Points on a hilly landscape, in no order, each with its height.
A climber steps from a point to the highest of its 2 nearest points, and stops where none of them is higher. Distance is the straight distance between rows; heights are no part of it.
z_262: [ 3.86 -2.77  1.43  4.35  5.40 -2.17 -1.62 -2.08  2.08  3.46  1.83  2.36
 -2.05  2.32 -0.15  3.07  0.70  1.43  2.35  3.62 -4.22 -2.20 -1.87 -1.33
 -4.06  0.80]  h=5.79
z_818: [ 0.41  1.92  1.06 -1.84 -4.46  2.08  0.18  3.00  1.41 -2.85 -3.38  1.85
  1.48 -2.31  2.99  2.68  0.23  3.01 -0.45  4.51 -3.21  0.43  3.08  1.42
  4.79  1.72]  h=3.29
z_994: [-3.11 -1.07  2.61 -0.37 -1.03 -0.22  5.21 -0.79 -4.46 -0.38 -2.04  0.22
  2.30  0.21 -0.61 -0.87  2.60 -1.16 -3.93  0.01  1.82 -1.70 -3.46  3.63
  0.40 -1.38]  h=4.24
z_593: [ 1.67  2.38  6.12 -3.37 -3.07 -2.78 -0.60  2.09 -0.04  0.74 -1.08  1.28
  0.75  0.03  0.08  0.75  0.84 -5.30  0.18 -0.99  1.95  4.13  1.21 -1.04
  1.65  1.97]  h=5.40
z_284: [ 4.68  0.17 -1.67 -3.98 -1.31  1.72 -0.46 -1.96  1.03  2.12  0.97  1.16
  3.40 -3.32 -4.94 -1.43 -0.22 -0.05  1.56  0.59  4.96  3.00 -1.97  0.33
  1.61 -3.10]  h=1.49
z_409: [-0.52  2.85 -1.35  4.96 -0.22  2.05  0.93  1.36 -1.04 -1.45 -1.35  1.87
 -0.66 -1.75  0.49 -0.81 -2.36  2.46  3.96  0.43 -3.35 -4.56  1.46  0.24
 -1.90 -3.22]  h=3.31
z_904: [ 2.13 -0.88 -1.67 -0.42  4.59  1.42  2.57 -1.56  1.65 -0.04 -2.29 -2.25
 -2.89  1.29  0.73  0.94  2.18  3.73 -1.71 -0.35 -1.62 -2.84  0.46  1.09
 -2.82  2.92]  h=2.41
z_220: [-0.43  2.92  0.06 -0.72  1.24 -1.16 -1.30  0.56  0.51 -2.20  1.05  2.87
  1.34 -2.80 -1.63 -0.43 -5.02  0.38  1.34  2.78  0.72 -0.43  3.42 -5.02
 -1.51 -1.54]  h=2.43
z_391: [-3.34  0.31 -1.21 -3.21 -1.16  2.34  1.21 -0.55 -1.49 -0.24 -1.70 -0.36
  3.33 -3.43 -1.13 -1.22  0.33 -1.91 -1.52  0.05  2.31  4.38 -2.34 -3.59
  0.99 -1.97]  h=2.99
z_577: [-3.52 -0.93  3.55 -1.38 -0.90 -0.90  1.22  3.74 -1.25  3.54 -3.09  1.81
  3.36 -0.67  1.13  3.68  0.10 -5.15 -1.22 -2.26 -1.81  1.09 -0.69  0.27
  2.30  2.21]  h=0.86
z_400: [ 4.05 -4.06  0.95 -2.10  3.27  1.44  2.89 -3.45  1.60  0.74 -4.32 -2.06
  2.82  3.48  1.69  1.93  2.24  1.70 -2.21 -4.64  3.47 -0.47 -4.03  1.19
 -2.35  0.03]  h=1.89
z_9: [ 0.85  0.20  0.28  4.65 -0.67  0.01  1.37 -1.36 -0.45 -0.52  0.99  0.10
 -0.59  1.72  2.19 -0.44  0.60  0.61 -1.24 -4.31  0.88 -4.03  0.82 -0.52
  1.89 -1.17]  h=4.94
z_532: [ 5.69 -1.18 -1.14 -2.24 -5.26  2.47 -0.16  0.17 -2.66  2.30 -1.28  0.15
  1.21 -1.03  2.18 -4.33  2.77 -0.54 -0.41 -4.23  0.85  1.48 -2.13  2.56
 -1.70 -2.83]  h=5.70
z_518: [ 1.12 -2.44 -0.98 -2.72 -1.02 -0.46 -2.88  1.33  1.63  2.94  3.44 -1.90
  1.84 -0.74 -1.93 -3.25  0.24 -2.48  3.23 -0.30  2.96  3.51 -1.86 -2.85
  4.58 -1.56]  h=1.74
z_431: [-1.60  0.83 -3.27 -1.24 -1.61  2.70  3.47  1.69  1.56 -0.42 -4.64  3.99
  2.65 -2.60  1.42  4.70 -2.90 -0.68  0.99 -1.93 -3.59  2.38  0.57 -1.03
  1.71  2.59]  h=2.42
z_861: [-2.83  2.06 -1.24  0.17 -0.61  2.11 -0.32 -2.06  1.12 -1.89 -2.13 -1.89
 -2.47  0.45 -2.75  0.17  1.29  0.18 -1.93 -0.76  4.85  1.39  1.95 -2.68
  1.24 -0.34]  h=2.06
z_443: [-0.62 -1.86 -0.61  3.41  0.84 -3.54 -2.45 -1.71 -1.48 -2.16  6.48  2.00
 -4.70  3.10 -1.46 -1.01 -3.62 -0.51  2.55  4.38  0.15  2.06 -1.15 -2.00
 -3.02  0.38]  h=3.17
z_584: [-3.05  2.75 -1.48  2.32  5.57  3.67  1.43  0.03  0.48 -1.92 -0.33 -3.61
 -2.24  1.83  0.75 -0.69 -0.78 -0.90  2.27  0.27 -0.20 -1.24 -1.63  2.87
 -2.83 -1.21]  h=5.32
z_215: [ 1.82 -3.85 -0.98  1.61  4.51  1.97 -0.51 -3.76  1.06  2.16  1.72 -2.43
  2.67  0.98  1.50 -3.89  2.14  1.35 -1.29 -5.85  0.51 -1.20 -3.40 -2.13
 -2.07 -0.61]  h=5.07
z_330: [ 0.17 -0.43 -1.10  1.58  1.08  2.76 -0.50 -0.72  0.28  0.74 -4.13 -1.02
  3.18 -3.40  0.66 -2.96  0.90  5.41 -2.30 -3.26  2.48 -0.60  0.31 -1.25
 -1.84 -3.63]  h=6.78
z_395: [-5.95  1.12 -0.38  0.92 -1.11  0.44 -2.38  2.21 -1.93 -1.55  1.66  1.41
 -2.23  3.23  2.10  2.49 -1.59 -3.73  2.43  1.89 -2.68  3.13  2.41 -4.27
 -0.40  1.96]  h=2.04
z_490: [ 2.46  0.00  1.87 -0.35 -5.64  2.01  0.69  0.11 -1.27  0.20 -3.45 -1.09
  1.57  0.77  2.16 -2.15  2.53  0.18 -2.50 -4.29  2.40  1.91 -1.22  3.77
  1.30 -1.26]  h=6.15
z_782: [-6.59  1.85  5.28  1.64 -1.81  0.93  0.95  2.27 -2.19  1.67 -1.68  1.89
  1.47  1.93  1.95  2.94  1.42 -4.18 -2.53 -1.43 -1.30  0.53  0.08  0.11
  2.52  0.37]  h=1.03
z_534: [ 1.69 -2.66 -0.40 -1.47  1.21 -0.62  3.18 -4.47 -1.36 -2.55  0.96 -0.37
 -2.98 -1.91 -0.99 -1.98  1.70 -1.47 -1.74  0.56  1.61  1.62 -2.86 -1.13
 -1.92  1.00]  h=2.10
z_61: [-1.68 -0.51  1.16  1.90 -0.10 -3.20 -3.33  0.82 -0.87 -0.83  4.33  2.68
 -4.49  3.71 -0.86  0.84 -5.11 -2.02 -0.80  3.21 -1.32  0.12  0.49 -1.89
 -0.77 -0.55]  h=2.76
z_719: [-2.80 -3.19 -0.58 -1.58 -0.08 -3.34 -1.04 -0.15  0.35  0.85  6.39 -3.37
  1.20  2.72 -0.94 -0.77  0.21 -3.71  1.28 -1.33  2.51  1.91 -0.41 -2.54
  3.83 -0.07]  h=1.94
z_704: [ 3.23 -5.90 -0.25  4.22  2.84 -4.29 -0.79 -2.42  2.84  4.13  2.48  0.83
  0.44 -1.27 -1.87  0.25 -0.44  2.67  1.70  3.39 -6.06 -1.85 -3.26  0.41
 -1.76  1.39]  h=5.09
z_681: [ 5.32 -2.79 -2.63 -3.27  0.81 -0.87 -0.87 -0.07 -1.40  0.50  0.04 -2.86
 -1.59 -0.75 -0.80 -0.65  2.84  6.20 -1.55  0.92  2.31 -0.73  1.78  0.75
  0.77  0.61]  h=3.14
z_877: [ 2.71 -2.07 -1.79 -2.52  2.24  2.68 -0.03 -1.42  0.30 -1.55  0.84 -2.52
 -0.95 -3.69  0.66 -4.29 -3.28  2.94  1.88  1.51 -2.77 -1.00 -1.64  0.70
 -2.22  4.82]  h=3.16
z_481: [-1.03 -0.23 -1.35 -2.55 -4.51 -0.09  2.02  1.06 -0.61 -0.39 -0.31 -0.21
  2.20  2.85  0.28 -0.07  0.17 -4.27  0.12 -7.44  2.13  0.69  0.89  0.93
  3.41 -1.07]  h=0.75
z_8: [-1.55 -3.60  0.73 -3.50 -0.88 -0.36  0.32  5.41 -2.01  4.76 -3.06 -1.21
  2.53 -0.44  3.37  3.44  0.36 -2.61  0.33 -2.39 -0.97  2.65  0.08  0.13
  4.06  2.17]  h=0.69
z_963: [ 3.87 -2.55  0.77 -2.08  3.99 -1.49 -0.65 -1.77  0.31 -0.40  2.48 -1.62
  0.18 -3.07 -0.04 -2.40 -0.74  4.36  0.10  3.10 -1.59 -0.59 -0.77 -1.21
 -4.01  3.38]  h=3.55
z_172: [ 0.42  1.38 -2.62 -1.11 -0.10  0.37  1.50  0.65  2.50  1.69 -3.58  2.28
  1.71 -1.31 -0.48  6.85 -2.48 -1.36 -0.41 -2.93 -1.43  0.32  4.07 -1.00
  1.24  3.68]  h=2.70
z_230: [-2.99  0.16 -2.15 -2.63 -1.46  3.21  2.74  2.10  0.28 -0.25 -4.51 -0.10
  5.67 -0.44  1.91  0.09 -1.69 -0.14 -0.32 -3.15  1.43  2.61 -0.20 -1.43
  1.52 -2.52]  h=3.30
z_890: [-5.27  2.43  1.89  3.85 -0.87  2.09  0.55  2.97  1.07 -0.81 -4.64 -1.41
 -1.75  1.82  5.21 -0.14  1.63  2.27 -1.67  3.70 -1.23 -0.21 -1.44  2.41
  2.13 -1.90]  h=4.11
z_646: [ 2.24 -5.29 -1.42  1.66 -1.36 -4.53 -2.64 -4.04  1.56  0.67  5.04  0.79
 -2.47 -0.01 -3.41 -2.76 -1.63  1.30 -0.41  1.89 -0.80  0.87 -0.55 -0.59
 -0.43  2.12]  h=3.95
z_996: [ 1.66 -3.32 -0.57  4.63  1.74 -2.69 -4.60 -2.29  2.79  0.11  5.12  0.81
 -2.51  1.75 -2.62 -1.81 -2.61  1.09  1.99  4.81 -1.04  2.46 -1.92 -2.03
 -2.33  1.29]  h=3.56
z_40: [-1.27 -2.83 -1.27  0.99  1.86 -1.92  0.86 -2.25 -2.20 -0.09  7.36 -2.49
  0.49  3.30  0.95 -2.02  0.37 -2.51  0.22 -2.97  3.04 -1.75 -1.07  0.50
  2.94 -0.46]  h=1.72
z_661: [ 4.10  0.49  3.08  0.35  5.50 -1.47  0.39 -2.03  0.33  0.20  1.35  0.15
 -3.38  1.30  0.52  1.75 -1.26 -0.55  1.36  2.06 -3.14 -3.08 -2.79  0.20
 -6.26  2.60]  h=6.76
z_623: [ 1.03 -0.32 -2.00 -0.24  4.33  0.39 -0.84 -1.08  0.12  0.23 -0.70 -2.72
 -2.45  0.03 -1.96 -0.46  2.04  4.71 -1.44 -0.93  1.91 -1.82  2.02  0.08
 -0.45  1.34]  h=2.78
z_986: [ 2.67  0.21 -0.64 -5.61 -4.15  4.43  2.54 -1.21 -1.32  1.44 -0.82  2.66
  2.14 -0.49 -1.53  0.64  1.07 -1.31  0.37  0.10  5.66  3.54 -2.49  0.45
  2.92 -2.55]  h=1.64
z_824: [ 0.22  0.43  0.48 -3.91  1.17 -1.56 -2.57  1.11  1.27 -0.08  2.43  0.98
  3.19 -3.81 -3.30 -0.15 -6.04  0.21  0.65  2.44  0.48  2.01  3.56 -4.54
 -1.15  1.06]  h=2.15
z_204: [-8.00  1.94 -0.99  2.05  1.27  1.37  0.62  3.25 -2.13 -1.34 -0.92 -0.22
 -1.67  2.64  2.25  2.22 -0.45 -2.11  4.23  2.45 -2.46  0.83 -0.16 -2.12
  0.79 -1.15]  h=1.69
z_914: [-2.11 -3.43 -1.27  0.26  0.25 -4.76 -3.98  0.32  0.30  0.58  7.49 -0.38
  0.66  1.97 -0.48 -0.96 -1.62 -1.12  2.21 -0.44  0.10 -0.93  2.58 -3.39
  1.86  0.21]  h=2.17
z_888: [-6.46 -0.41 -1.17  0.61 -2.49  0.59  2.74  2.79 -0.45 -1.56 -4.23 -0.18
  4.99  1.69  2.53  0.36  0.21 -0.51 -1.59 -3.44 -0.97  0.59 -0.29  1.88
  2.29 -3.07]  h=3.61
z_293: [ 2.84  2.91  5.39 -4.97 -1.92 -3.80 -1.32  1.22  1.00  1.91  1.18  0.30
  1.35 -2.12 -2.06  0.80  0.07 -3.07 -1.19  2.33  3.86  1.44  0.65  1.72
  1.36  0.69]  h=5.80
z_722: [-4.02  1.31 -2.10 -1.21  0.34  0.15  0.14  0.84  1.90 -0.52 -0.42 -0.82
 -3.10  0.62 -2.63  2.32 -4.63 -1.20 -0.22  0.29 -1.50 -2.65  3.15  1.71
  0.45  1.62]  h=3.53
z_823: [ 4.23  2.85 -0.45 -1.08 -1.80  2.00  0.12  1.42 -0.74  1.79 -3.14  0.30
  5.75 -3.40 -0.46 -1.92  0.58  3.17 -1.03 -1.64  2.51 -0.49  1.13 -0.04
 -0.93 -4.15]  h=6.07
z_19: [-0.24  0.04 -1.52 -2.76 -3.76  3.89  1.84 -1.93  0.08 -1.06 -3.85  0.35
 -1.09 -0.99 -2.00  1.58 -0.65  1.71 -2.18  0.21  4.79  1.09 -0.87 -0.52
  3.79 -1.99]  h=1.81
z_642: [-1.72  0.96 -3.09 -1.02  1.78  1.47  0.76 -1.87  2.70 -1.39 -3.11 -2.04
 -3.05  1.96 -1.19  1.14  1.60  2.29 -3.59 -1.24  4.17 -1.06  3.54  0.77
  1.53 -0.81]  h=2.37
z_412: [-1.96  3.00  1.00  3.58  1.11  0.91  0.56 -2.87 -2.66 -2.34  1.24  1.14
 -4.36  0.09 -2.68  1.02  1.49 -2.09 -0.83  0.74 -2.32 -0.75 -1.18  1.15
 -7.22 -0.01]  h=4.32
z_281: [-5.33  1.00  1.10 -1.41 -2.42 -2.71  2.14  3.02 -0.31 -2.98 -3.70  0.05
  0.78  2.25  0.54  3.78  1.03 -0.85 -1.09  1.05 -1.79  1.01  3.25  2.31
  2.22  2.04]  h=1.56
z_763: [-0.14 -0.51 -0.22  6.57  1.94  0.56 -4.22 -0.14 -2.07  1.70  3.97 -0.35
 -2.63  2.12  1.81 -2.05 -0.06  1.25  3.17 -1.19 -2.53 -4.70  1.11 -1.34
 -0.74 -0.86]  h=3.80
z_117: [-3.68 -0.26  0.84 -0.27 -1.34 -0.54 -3.36  1.81 -1.07 -0.54  2.21  0.94
 -2.99 -0.07  0.56 -0.20 -3.96 -3.01  0.72  4.67 -2.08  0.80 -0.03 -3.55
 -0.01  1.43]  h=2.39
z_592: [-1.52  0.73  2.72 -0.32 -0.55 -2.94 -0.27  1.98  0.18 -0.01  0.07  0.43
  0.44  0.65  0.05  1.55 -0.25 -3.37  0.31 -0.42  1.66  1.00  2.65 -4.07
  1.51  0.69]  h=4.95
z_138: [ 1.14 -5.44 -0.04  1.74  2.21 -4.19  2.47 -3.96 -2.20 -2.01  3.94  1.06
 -1.15  0.94 -0.12  0.80  4.20 -0.89 -0.95  0.91 -0.22  1.64 -3.07 -0.51
 -1.30  0.81]  h=2.49
z_978: [ 4.10 -4.77 -1.17 -0.78  4.67 -2.00  1.08 -2.45  0.51  1.28  1.55 -1.27
  1.89  1.33  1.10 -2.05  3.54  2.77  0.41 -3.09 -0.63 -0.37 -3.50 -2.55
 -2.07  0.15]  h=4.57
z_641: [ 3.28  0.35  1.75 -2.03  0.65 -1.38  3.78 -4.36 -0.13  0.89 -0.63 -0.76
  0.50 -0.99 -2.45  0.13  3.73 -2.01 -2.38 -1.92  2.53  2.01 -4.32  1.82
 -2.55  1.37]  h=1.83
z_872: [ 5.09 -0.86  1.00  1.96 -1.65 -3.25  2.19 -1.80 -0.39 -0.55  0.38  1.76
 -1.29 -1.15  0.54 -0.82  1.41  1.30 -0.16 -0.63  1.80 -2.15 -0.35 -0.17
  2.41 -1.36]  h=4.48
z_190: [ 3.28  0.23  1.73  0.59 -3.48 -0.06  2.74 -1.23 -2.93 -2.26 -1.00  2.18
  0.36 -4.28  0.30 -0.28  1.10  2.34 -1.64  1.65 -0.12 -1.53 -0.44 -0.02
  1.66 -1.20]  h=4.12
z_729: [-1.59 -0.73 -0.79 -1.79  0.30  1.58 -1.05 -1.06  0.47  0.37  0.31 -2.97
 -2.91 -3.92 -0.93 -3.68 -2.78  1.43 -1.00  2.09 -1.85 -1.66 -2.17  0.57
  0.27  1.89]  h=2.79
z_554: [-1.78  3.03 -0.08 -1.47 -1.06  0.63  2.54  0.78  2.26 -1.30 -2.43  1.06
 -0.11 -1.97 -0.93  2.98 -5.09 -1.27  1.24  0.50  0.57 -3.80  2.13  0.98
  2.20 -0.11]  h=3.12
z_841: [ 0.45  0.81 -1.94 -2.50 -1.56 -0.50  2.50 -0.31 -1.90 -1.78 -0.36 -1.97
  3.61  1.38 -2.33 -0.71  2.62 -0.63 -0.57 -5.33  3.50 -0.46  1.50  1.62
  0.54 -2.54]  h=0.89
z_493: [ 4.19  2.62  1.67  2.47  5.94 -0.01 -2.15 -0.76  0.53  0.59  1.22  1.04
 -4.30  0.71 -1.76  0.01 -3.86  1.34  2.83  3.58 -0.17 -1.36 -1.18 -0.06
 -7.66  0.26]  h=7.93
z_639: [ 1.11 -2.35 -0.86 -0.38  4.06  2.56  3.29 -3.92  1.68 -0.81 -3.74 -1.50
 -1.39  3.61  2.55  1.93  2.41  2.48 -2.29 -3.17 -0.59 -1.32 -2.61  1.30
 -2.69  0.82]  h=2.12
z_210: [ 0.50  0.68  0.12  0.55  1.75 -3.33 -1.94 -4.32 -0.42  0.79  8.05 -1.92
 -0.34  2.83 -1.10 -0.73 -0.56 -2.72 -1.53 -3.93  2.47 -2.07  0.99  1.74
  0.25  1.56]  h=1.51
z_931: [ 4.50 -3.42 -0.22 -0.95 -3.17 -0.86 -0.79  0.08 -1.94  3.08  2.31  0.02
  1.64 -1.91  0.38 -4.36  3.88 -1.08  0.23 -0.61 -0.77  0.47 -4.57  1.72
  0.42 -2.26]  h=5.22
z_449: [-1.92  2.44  1.08  0.63 -1.43  5.32 -0.03  2.26  0.66 -1.63 -4.33 -0.98
 -0.31 -0.84  3.72  0.59  0.00  4.96 -1.30  6.26 -2.32 -0.84  0.62  1.65
  2.59 -0.90]  h=3.68
z_956: [-1.06 -0.16 -0.92  4.31  3.51  2.54 -0.09 -3.40 -3.45  1.61  0.62  1.17
 -4.23  0.62 -1.40  0.92  3.79  0.31 -0.70  0.75 -2.26 -0.34 -3.90 -0.30
 -5.06 -1.31]  h=3.57
z_144: [ 2.08  1.92 -0.29  1.69 -2.45  0.95  1.61 -0.27 -0.02 -2.29 -2.07  0.95
  0.92 -3.78  0.43 -0.88 -0.83  3.94 -0.32  0.33 -2.55 -2.63  2.57  1.84
 -0.04 -0.80]  h=3.76
z_603: [-1.57  3.37 -1.03  2.59  5.14  2.45 -1.82  0.85 -0.20  1.13  0.92 -3.77
 -3.20  0.76 -3.47  0.73 -2.29 -0.19  4.60  1.28 -0.81 -1.85 -2.09  2.56
 -4.79 -1.10]  h=6.10
z_901: [ 2.11 -1.02 -0.81 -3.02 -1.15  1.78  1.30  3.95  0.50  2.82 -6.18  0.72
  3.81 -1.98  4.61  3.50 -1.07 -1.96  1.80 -3.38 -1.75  5.23 -1.00  2.25
  3.34  3.75]  h=0.53
z_740: [-7.10  2.42  2.06  2.38 -0.30 -0.91  0.82  3.00  1.10 -1.16 -1.73  2.13
  1.83  3.77  1.34  4.37  2.23 -2.65 -0.61 -1.29 -4.65  1.29  3.21  1.74
  1.06  0.89]  h=1.28
z_480: [ 0.11 -1.68  1.87 -0.02  0.02 -1.18  0.28  1.20 -2.59  1.38  0.56 -0.70
  1.96 -1.81  0.54 -3.36  2.31 -1.67 -2.61 -0.08  1.87 -0.57 -2.50  0.51
  0.09 -2.03]  h=4.71
z_35: [ 1.17 -1.18  0.56 -1.97 -5.15  0.95  1.41  1.61 -1.17  2.58 -0.19  2.00
  0.68  1.66  0.63  1.03 -0.82 -6.03  2.06 -5.35  2.97 -0.05 -2.13 -0.67
  4.99 -0.83]  h=0.65
z_404: [ 0.27  2.89  4.69  1.22 -0.72 -3.30 -3.66  2.34  0.97 -1.06  2.08 -0.17
 -0.47  0.03  1.09 -0.08  1.37 -2.09 -1.85  1.31  1.59  0.58  4.60 -2.93
  0.32  1.09]  h=4.52
z_698: [-0.43  1.09 -1.48 -1.15  1.91  0.21 -1.04 -1.49 -0.84  0.33  1.19  1.05
 -5.52  0.12 -4.03  1.69 -4.19  1.98  0.79  3.89 -0.38 -3.54  2.50 -0.06
 -1.11  1.56]  h=4.14
z_231: [-1.39 -0.08  0.28 -2.24 -0.19 -3.69 -1.75 -0.95 -0.43 -2.58  5.13 -2.55
 -0.23  1.82 -1.13 -0.64 -1.35 -4.11 -2.70 -1.88  1.73 -1.48  2.72  2.32
 -1.50  1.89]  h=1.30
z_713: [ 1.36  0.50  2.14 -1.20 -3.80 -0.47 -0.75  3.62  0.27 -0.73 -3.49  0.81
  0.07 -1.10  4.63  2.63  0.92  0.74 -0.11  1.91 -2.14  2.19  3.17 -1.64
  4.97  3.52]  h=3.02
z_287: [-6.03  5.76  1.81  4.59 -2.10  2.83 -0.44  2.17  3.11 -2.80 -1.07  2.61
 -3.07  2.31  0.93  1.23 -0.51 -4.35  2.23  0.97 -3.58  1.37  0.17  2.11
 -0.25  0.20]  h=5.82
z_526: [-0.97 -3.81 -0.96  3.07  3.70 -0.97  0.97 -5.31 -1.05  0.91  3.79  1.09
 -1.90  1.30 -0.45  1.80  3.61 -0.66 -0.23  0.96 -2.26 -0.27 -4.00 -1.75
 -3.37 -0.04]  h=2.93
z_17: [-4.69  5.04  2.07  2.66 -1.71  0.87 -0.54 -0.09 -0.45 -2.54  0.76  0.72
 -4.09  1.31 -0.46  1.39 -0.83 -4.19 -1.08  1.60 -1.76  0.03  0.60  0.89
 -2.63  0.10]  h=5.12
z_799: [-4.54  1.81 -0.77 -3.65 -1.74 -1.73  3.00  3.72  3.35 -2.59 -2.55  0.74
  4.03  0.39  1.16  2.42 -0.06  1.02  0.39  2.11 -4.24  2.49  1.03  4.24
  3.74  1.55]  h=1.85
z_22: [-3.05  0.22 -0.59 -2.03  1.99  3.30  0.92 -1.59 -0.59  0.62 -0.37 -1.64
  0.37 -4.87 -2.18 -2.62 -2.18  0.00 -0.38  2.13  0.87 -0.69 -2.33 -2.03
 -0.23 -1.41]  h=2.60
z_21: [-5.32  3.20 -1.69  3.71 -1.28  2.09  0.23  2.58  4.84 -2.95 -2.59  3.72
 -0.21  0.79  3.31  0.33 -0.36 -2.01  3.25 -0.33 -4.95  2.04  1.32 -0.88
  1.16  0.37]  h=6.62
z_180: [-2.57  1.59 -1.23  1.61 -2.92  1.67 -0.42  1.29  1.61 -3.33 -1.42  0.33
 -2.01 -0.76  2.84 -0.93 -2.63  0.26  3.87  0.72 -2.88  0.16  2.52 -2.69
  2.17  1.03]  h=5.83
z_365: [-4.18  2.69 -2.56 -2.13 -0.04  1.14  3.66  2.12  5.21 -2.15 -3.82  4.78
  2.73 -0.90  1.34  3.76 -1.30  0.96  1.27  2.22 -3.81  3.86  0.02  1.84
  2.53  2.10]  h=2.14
z_422: [ 2.13 -1.89  0.89  5.62  2.99 -1.92 -2.36 -0.42 -0.13  3.03  3.53  1.09
  0.12 -1.60  0.14 -3.95 -1.81  2.76  3.89  0.03 -2.73 -5.85  0.39 -1.43
 -2.34 -1.15]  h=3.98
z_392: [-2.79  0.04 -2.16 -1.68 -1.13 -2.13  1.99 -1.30 -1.74 -2.33  2.52 -2.31
  1.68  2.64 -2.44 -0.31  3.23 -1.51 -3.70 -3.70  2.01  0.05  2.49  2.75
  0.08 -0.30]  h=1.06
z_662: [ 3.00  2.74 -2.18 -4.34 -6.06  2.80 -1.03  3.86  1.41  0.22 -4.81  0.48
  1.78  0.75  0.96 -0.12  4.38  0.17 -0.47 -2.11 -0.10  4.73  2.93  3.73
  1.87  0.49]  h=3.47
z_580: [-1.66 -2.77  1.06  2.26 -0.92 -5.79 -5.20 -0.09  1.64  0.64  6.70  0.44
 -1.26  3.89 -1.31  1.59 -2.87 -2.76 -0.14  1.85 -0.08  0.91  1.38 -2.11
  1.75  0.16]  h=2.40
z_903: [ 2.31  1.86 -1.46 -6.18 -4.17  4.84 -1.98  3.30 -0.56  1.51 -3.82  0.60
  3.85 -0.31 -0.33 -0.77  3.57  1.14 -0.73 -1.55  3.06  5.50  3.15  0.28
 -1.03 -2.30]  h=3.23
z_953: [-4.15  1.88 -0.81  4.15  1.90  3.82  1.28  2.07 -0.38 -1.07 -1.96 -2.47
 -2.26  4.41  2.41 -1.07  1.45 -0.99 -0.09  0.55  1.17 -0.39 -1.46  2.10
  1.16 -2.06]  h=4.66
z_644: [ 2.61  1.66 -1.00 -1.90 -6.23  0.28 -2.51  1.52  1.18 -0.85 -3.08 -0.79
 -0.18  0.19 -0.06 -0.11  4.13  1.89 -1.60 -1.54 -0.32  0.21  4.69  1.25
  2.02 -0.05]  h=3.74
z_82: [-3.57 -0.49 -0.12  0.27 -3.75  1.68  5.70  1.64 -2.02 -1.25 -3.78  1.28
  3.21 -0.39  0.73 -0.12 -0.87 -0.45 -3.15 -1.34 -0.81 -1.51 -1.84  3.88
  1.60 -3.39]  h=3.90
z_936: [ 5.89 -2.61  1.75 -2.51 -0.08  0.03  3.03 -2.22 -0.99  3.02 -2.35  0.08
  1.99  0.77  0.02  0.04  3.84  0.07 -2.63 -3.30  3.78 -0.20 -5.28  3.36
 -1.05 -1.91]  h=1.71
z_693: [ 5.40 -0.25 -1.54 -3.99 -2.22  2.31 -1.56  1.34 -1.28 -0.46 -1.59 -2.53
  1.04 -0.78 -0.31 -0.13  4.01  5.03 -1.99  2.23  1.60  0.28  2.63  2.13
  2.11  0.42]  h=3.41
z_356: [ 3.76 -2.39 -0.83 -2.29  5.36 -3.49  2.04 -0.98 -1.32 -2.80  1.53 -2.39
  1.51  0.00  3.01 -1.60  1.88  2.40  1.81  1.59 -2.12 -0.09 -1.02 -1.26
 -3.24  1.89]  h=4.03
z_778: [ 2.79  5.16 -0.07  3.23  3.88  2.03 -3.51  0.64 -2.16 -1.31 -0.27 -2.54
 -4.83  1.01 -3.22  0.53 -2.40  1.63  6.70  0.90 -0.30 -0.23 -2.56  1.28
 -6.74  0.64]  h=6.83
z_238: [ 4.11  1.71  1.88  0.90 -3.31 -3.38 -3.18  3.06  0.48  0.21  0.11 -0.29
  0.83  0.16  1.48 -0.49  3.74 -0.25 -0.92 -3.66  1.13 -0.94  5.35 -1.53
  1.58  0.18]  h=4.09
z_319: [ 1.75 -1.46 -1.08 -0.24  0.14 -1.56 -1.70 -0.75  2.89  2.31  2.72 -0.30
  1.99 -3.88 -4.37 -3.01 -1.20  0.82  1.61  1.43  3.38  2.25 -0.69 -1.05
  3.14 -1.07]  h=1.58
z_59: [ 2.13 -4.48  0.13  3.01  1.70 -4.15 -3.69 -0.60 -0.39  3.09  3.87  1.95
  0.02 -1.23 -1.38 -1.67 -3.04  3.33  1.63  3.92 -3.78 -4.10 -1.80  0.25
 -2.31  0.09]  h=4.56
z_853: [ 1.45  0.36 -0.38  5.51  2.93 -0.19 -0.47 -1.36 -1.10  0.11  2.80 -1.29
 -1.72  2.33  3.00  0.46  2.66  1.84 -1.20 -3.01 -1.34 -4.83  1.11  0.84
 -1.17  0.81]  h=4.43
z_942: [ 0.81  0.61  0.94 -1.98  1.37 -1.61 -1.42 -1.58  2.67  1.75  1.24  1.71
 -2.79 -1.49 -3.03  2.79 -6.04  0.65  0.30  5.36  1.61 -1.93  1.08 -0.05
  0.68  0.54]  h=4.74
z_634: [ 1.25  1.69  3.60 -2.51  0.05 -3.08 -1.45 -0.71  2.58  1.27  1.07  0.08
 -2.85 -2.91 -2.70  0.70 -3.00 -2.09 -2.44  3.12  3.52 -1.58  0.86  0.72
  0.81  1.47]  h=5.29
z_70: [-0.46  4.34 -0.67  3.30  1.72  1.88 -1.40  0.46 -2.25 -0.10  0.15  3.22
 -1.45 -1.50 -2.32 -0.36 -3.86  2.32  4.02  2.46 -0.26 -2.36  2.17 -2.63
 -3.98 -2.44]  h=2.87
z_999: [ 4.94 -1.51  1.44 -2.74  2.29 -1.07 -1.12  0.22 -1.72  0.63  1.47 -3.39
  2.09 -4.65  1.73 -4.81  2.26  3.43 -0.27  4.16  0.81  0.85 -1.44  0.06
 -1.05  0.29]  h=3.13
z_966: [-0.10 -1.24 -1.58  4.81  2.34  3.85 -1.25 -1.75 -0.06  1.67 -0.13 -0.54
  1.76  0.15  1.54 -4.51  0.44  2.49 -1.45 -5.43  2.04 -1.25 -0.66 -2.52
 -2.25 -3.42]  h=5.84

Where does a climber stop that starts at each point below?
z_220: z_9
z_577: z_293
z_963: z_330
z_818: z_493
z_888: z_490
z_534: z_21
z_431: z_293
z_999: z_330
